Points on a hilly landscape, in no order, each with its height.
From any point a ball rolls to the lowest of the 2 points nearest to it. It stops when none of these is lower. Distance is the straight distance between rows; heights are no part of it.
q_688 height 32.6: [126  95  79 131 152 156 146 178 127 131 112 113 127 143 171  70 131 110
  71  95 175 163 133 102]
q_960 height 77.1: [151 129 117 166 156 136  97 208 102 117 139 119 151  94 124  58 135 147
 113  89 185 172 175 115]
q_566 height 41.9: [131  93 103 101 181 148 156 154 162 114  73  89 101 136 180 120 123  97
  91  88 165 109 142  68]
q_324 height 44.4: [120 104 131  91 191 157 170 157 196 104 108 111 106 134 144 132 137 121
 102  82 190 124 130  66]
q_517 height 69.3: [ 75 145 117 118 116 134 180  67 168 120 136 162 130 130  49 135  96 160
 135 149 137 120 123 166]
q_321 height 36.3: [ 93 109  72 111 152 142 174 156 161 130  74 128 114 137 102 106 109 157
  78 109 214 126 126  89]
q_346 height 36.4: [193 150 121 165 109 136 130 163  62 113 131 122 133 105 158  92 125 107
  79 130 145 124 160 129]
q_325 height 19.2: [ 97 128 132 118 117 164 128 118 164 144 194 158 161 169 135 117 150 124
 104 128 113 162  91 180]
q_737 height 31.9: [167 130 149 120 154 114  99 160 152  99 143 146 146 109 134 112 160 145
 165  95 135 180 145 151]
q_681 height 41.4: [130 148 117 141 109 119 163 173 131 119 149 160 135  98  61 102 128 169
  87 112 219 132 135 132]
q_708 height 51.9: [ 47 103 135 169 116 150 124 134 128 201 166 110 145 160  74 139 137 129
 152 141 117 128 113 162]
q_114 height 32.5: [169 135  99 140 104 148 169 150  83 119 114 120 115 124 142 101 115 117
  55 138 166 108 139 120]
q_641 height 40.1: [ 97 113 181 168 128 133 109 149 133 191 191  86 110 133 139 148 133  88
 161 120 110  85 155 117]
q_616 height 28.6: [123 145 144 159 109 118 100 125 104 146 190 141 124 122 167 116 136  82
 138 134  80 135 140 156]
q_290 height 28.5: [ 93 156 121 117 119 126 138  90 163 109 171 184 141 158 134 110 147 120
 119 128 102 192  96 189]
q_158 height 49.6: [179 121  87 121 130 155 107 150  71 134 132 150 159 147 182 131 169  76
  95 138  95 151 103 129]
q_184 height 63.6: [ 81 106 117 109 109  95  97  86 129 170  98 118 120 142 130 175 131 103
 174 142  67 106  86 140]
q_308 height 53.6: [135 147 126 124  80  49  87  68  80 110  91 142 116 116 176 143 102 117
 142 172  56 131  94 123]
q_696 height 78.6: [184 100 134 113 163 145 127 192 117 123 109 109 139 123 121 127 148 156
 144 105 178 124 154  87]
q_908 height 36.7: [133 114 140 120 130 144  85 149 129 163 172 126 151 140 137 155 163 111
 174 121  89 111 118 131]
q_596 height 49.5: [103 153 131 139  84  59  98  60 111 126 116 137 100 122 146 134 105 119
 151 169  58 129 115 151]
q_949 height 51.6: [181 116  91 130 138 166  68 166  73 139 138 151 182 125 154 128 170 104
 127 123  91 168 113 139]
q_380 height 71.2: [117 144 105 133 125  80 170 104 139  73  55 111  87  93 108  81  67 163
  88 121 168 129 156 111]
q_78 height 43.8: [ 75  88 177 131 148 156 122 153 153 202 184  83 119 156 135 172 159  83
 172 119 102  97 118  90]
q_333 height 21.2: [135 168 120 156 102  92  99 125  65 122 169 165 123 117 190 112 139  80
 125 162  73 153 129 143]
q_245 height 25.0: [149 143 124 136 146 119 123 161 140 101 150 154 146 112 137  81 153 136
 120  94 146 203 134 156]
q_644 height 69.8: [ 99 163 102 118 102 121 188  59 145  91 106 160 120 108  55 125  83 166
  96 146 144 117 124 159]
q_472 height 50.0: [ 82 121 164 136 131 142 112 134 153 168 174 128 153 151  70 151 146 162
 192 136 133 121 130 141]
q_883 height 27.1: [138 118 125 115 131 178 135 146 152 132 173 152 169 149 129 123 162 125
 101 115 143 150 101 149]
q_112 height 55.8: [ 98 132 135 142  91 179 146 149 121 167 213 149 159 145  88 125 126 127
  96 136 168  94 122 141]
q_671 height 70.3: [125 163 106 132 102 103 186  92 129  77  76 141 103 100  72 103  81 164
  78 142 161 122 138 140]
q_379 height 77.9: [162 116 121 135 151 166 117 200 114 123 150 128 164 117 109 104 156 142
  96  99 190 147 142 106]
q_505 height 47.9: [116 129 164 108 136 144 150 123 179 133 171 153 139 137  81 147 140 156
 151 130 160 113 130 132]
q_674 height 40.8: [126 130 168 111 119  85 124  67 159 125 120 112  99 107 113 156  92 159
 174 138 102  76 130 136]
q_104 height 59.7: [140 173 100 148  93  98 163  94  76  73  74 150 108 124 137 106 105 140
  81 188 101 163 121 143]
q_191 height 79.2: [181 124 152 124 146 160  98 185  97 123 130 116 165 117  94 145 155 176
 158 134 169  99 158  91]
q_486 height 50.3: [ 48 105 162 160 128  83 128  96 150 189 109  84  91 114  97 157 115 107
 182 125  87 140 107 144]
q_374 height 56.9: [148 144 105 134  84  68 104  98  52 102  92 163 132 126 175 136 121 118
 116 196  61 152  88 121]
q_612 height 39.6: [102 136  89 132 119 116 186 161 142 113 112 158 116 110  79  90 108 153
  70 107 211 148 120 128]
q_585 height 58.4: [129 169 112 148  83 110 169  84 100  93 122 153 106 127 126 113 102 130
  99 170 107 137 127 158]
q_741 height 68.2: [ 86 137 114 103 140 139 142  65 184 122 121 156 135 153  87 158 122 144
 150 136 107 126 109 158]
q_303 height 30.7: [101 169 107 126 123 125 169  98 156  76 134 175 126 136 128  95 128 133
  97 125 124 205 112 173]
q_117 height 74.0: [122 118  93 144 152  83 140 148 135 107  69 118 106 113 145  47 108 153
 131 105 159 183 170 115]
q_496 height 35.4: [102 127 161 145 120 130 133 118 152 160 205 120 107 135 148 130 128  81
 131 119 110  99 138 145]
q_289 height 15.4: [135 147 103 143 136 123 137 160 107  91 130 158 130 125 182  63 142 104
  95 111 126 238 123 146]
q_423 height 43.1: [139 154 110 154  98 143 145 155 111 113 161 163 159 130  74 105 129 158
 100 130 182 140 131 156]
q_250 height 39.5: [178 149 132 163 122 164 102 167  94 124 188 129 144 104 158 104 146  96
  98 116 141 119 169 136]
q_69 height 66.3: [ 85 113 112 100 134 124 110  81 166 146 126 142 132 160 118 172 138 116
 178 134  83 129  88 156]
q_808 height 60.8: [ 99  96 139 132  94  97  82 113 102 186 101  80 111 132 136 172 122 106
 171 142  71  86  95 118]
q_76 height 26.8: [133 110  68 144 123 149 164 182  92 139  94 104 120 138 153  73 115 114
  54 121 186 132 141  94]
q_944 height 58.8: [167 147  95 140  99 105 130 121  48 100  78 153 128 136 172 121 123 123
  95 184  90 172 109 132]
q_300 height 54.8: [167 134 154 137 119 120 138 124 119 134 144 127 120 121 130 131 120 128
 125 133 138  86 150 134]
q_216 height 32.8: [121 103 152  99 133 207 136 158 153 153 195 136 172 167 106 154 173 138
 129 133 146 114 105 103]
q_13 height 79.6: [163 141 138 158 126 178  66 175  90 124 163 112 184 110  97 150 149 156
 157 145 153  85 163 112]
q_519 height 46.3: [185 125 121 106 128  89 111  94 119  82  43  98 105 121 172 150  99 133
 115 124 110 118 107 105]
q_351 height 57.7: [115 100 160 114 103 128 111 115 124 174 109  83 120 147 120 189 120 144
 179 154  96  54 114 104]
q_955 height 75.7: [120 104 103 130 159  94 115 196 139 126 109 116 120 102 127  42 117 163
 140  92 185 166 177 107]
q_86 height 56.8: [142 156 132 146  84 121 158 112 109 123 153 144 114 117  98 108 106 143
 109 153 142 102 143 158]
q_135 height 57.0: [ 87 130 148 126 134 135 147  52 145 159 125 104  91 126 144 164  77  80
 119 139  85  62 130 129]
q_939 height 49.9: [186 112 158  99 127 104 116 120 124 100  69  87 102 117 152 160 107 162
 136 117 130  87 121  97]
q_560 height 42.1: [180  88 103 125 167 140 101 178  94 141  92 105 121 117 198  86 150  98
 115  87 122 168 146  92]
q_311 height 46.2: [133 118 161  87 166 144 168 145 182 109 145 136 132 135 109 149 146 146
 133 108 189 119 130  95]
q_254 height 81.1: [173 153 153 153  86  76  70 114  83 130 123 124 136 105 120 124 111 160
 163 150  94 123 142 157]
q_52 height 80.2: [163 148 128 165 108 128  58 151  80 123 146 126 167 103 100 127 136 160
 171 141 118 115 154 156]
q_233 height 42.6: [186 108 126 105 123 124  89 138 100 135 122 126 140 122 167 161 154 114
 156 129  90 105 123 118]
q_72 height 47.4: [ 61  88 169 141 144 120 127 122 151 204 129  76  98 132 110 178 140  89
 178 123  95 116 107 117]
q_507 height 41.1: [139 135 109  89 173 105 116  97 169  67   7 101 108 122 146 157 105 134
 123  98 115 116 111  92]
q_38 height 45.9: [195 104 110 104 145 127 104 147  87 129  90 119 124 124 191 140 149  96
 111 116 103 136 123 112]
q_501 height 37.3: [115 135 173 124 147 171  77 173 140 144 194 126 181 137  94 153 177 158
 202 125 137 128 146  99]
q_463 height 29.2: [166 128 152  89 156  95 108 128 167  98 108 139 129 118 133 151 150 155
 191 103 115 143 126 132]
q_375 height 30.1: [138 115  85 115 149 139 163 121 142 105  77 135 124 145 119 116 131 139
  97 119 161 144 124 126]
q_180 height 39.4: [146 117 164 102 144 146  77 169 136 142 172 133 164 128 122 163 181 142
 207 113  97 121 130 110]
q_518 height 35.9: [131 137 152  85 158  99 130  82 185  92  93 133 111 118 113 172 116 151
 176 116 113 100 129 130]
q_829 height 52.5: [ 32 120 147 171 134 101 160  72 141 182 117  91  88 111 101 148  89  87
 144 134  90 145 111 153]
q_382 height 62.9: [ 61 102 142 121 139 191 151  94 172 176 186 126 133 165 133 155 123  89
 108 124 114 106  98 135]
q_400 height 72.5: [142 127 116 125 150  81 143 130 148  90  68 106  86 104 149  86  99 144
 118 103 158 142 160 108]
q_880 height 22.9: [145 166 113 146 121 117 145 132  95  96 149 174 126 134 182  97 143  95
  99 146  96 199 123 155]
q_350 height 35.6: [131 133  94 110 156 130 155  90 149  82  45 124 117 140 116 147 117 129
 103 116 134 125 119 127]
q_690 height 54.1: [ 94 124 108 145  95 169 132 121 116 165 169 146 163 166  75 133 135 146
 127 157 127 117 118 164]
q_166 height 55.1: [154 116 182  94 116 144 128 127 123 149 127  96 126 147 108 183 126 158
 166 156 140  50 135  86]
q_668 height 37.8: [145  91 100 117 171 146 135 170 142 124 102 100 103 132 198  87 131  88
  89  82 152 148 152  92]
q_799 height 35.5: [125 125 176 106 144 194 100 189 157 130 207 136 190 144 106 134 188 152
 143 116 170 135 128  88]
q_378 height 60.4: [ 79 122 117 117 140 163 146  68 152 155 145 134 117 153 152 163 117  72
 110 135  85  93 106 144]
q_992 height 52.4: [191 126 166 122 115 114 132 117 125 110 108 106 112 118 126 146 108 160
 134 136 142  72 145 111]
q_901 height 45.1: [110 157 144 121 100  76 115  48 139 110 101 130  97 113 113 147  92 148
 156 154  76 106 127 155]
q_492 height 54.7: [ 62 147 145 148 125 115 157  49 151 147 143 114  81 104 127 134  66  81
 125 142  94  92 141 148]

Call two points neighbours if one is among the 2 nearest of the other. Go from one point of each pair to the other, from neighbour to neighbour, staying as low as possible. Name the highest point that can't be avoided.
q_463, q_289: q_737
q_908, q_289: q_180
q_289, q_325: q_303
q_289, q_333: q_880

Two balls start at each pair of points below. Name the first point that both come to, or write none.
q_400, q_38: none
q_585, q_423: q_375
q_158, q_690: q_668
q_69, q_708: none
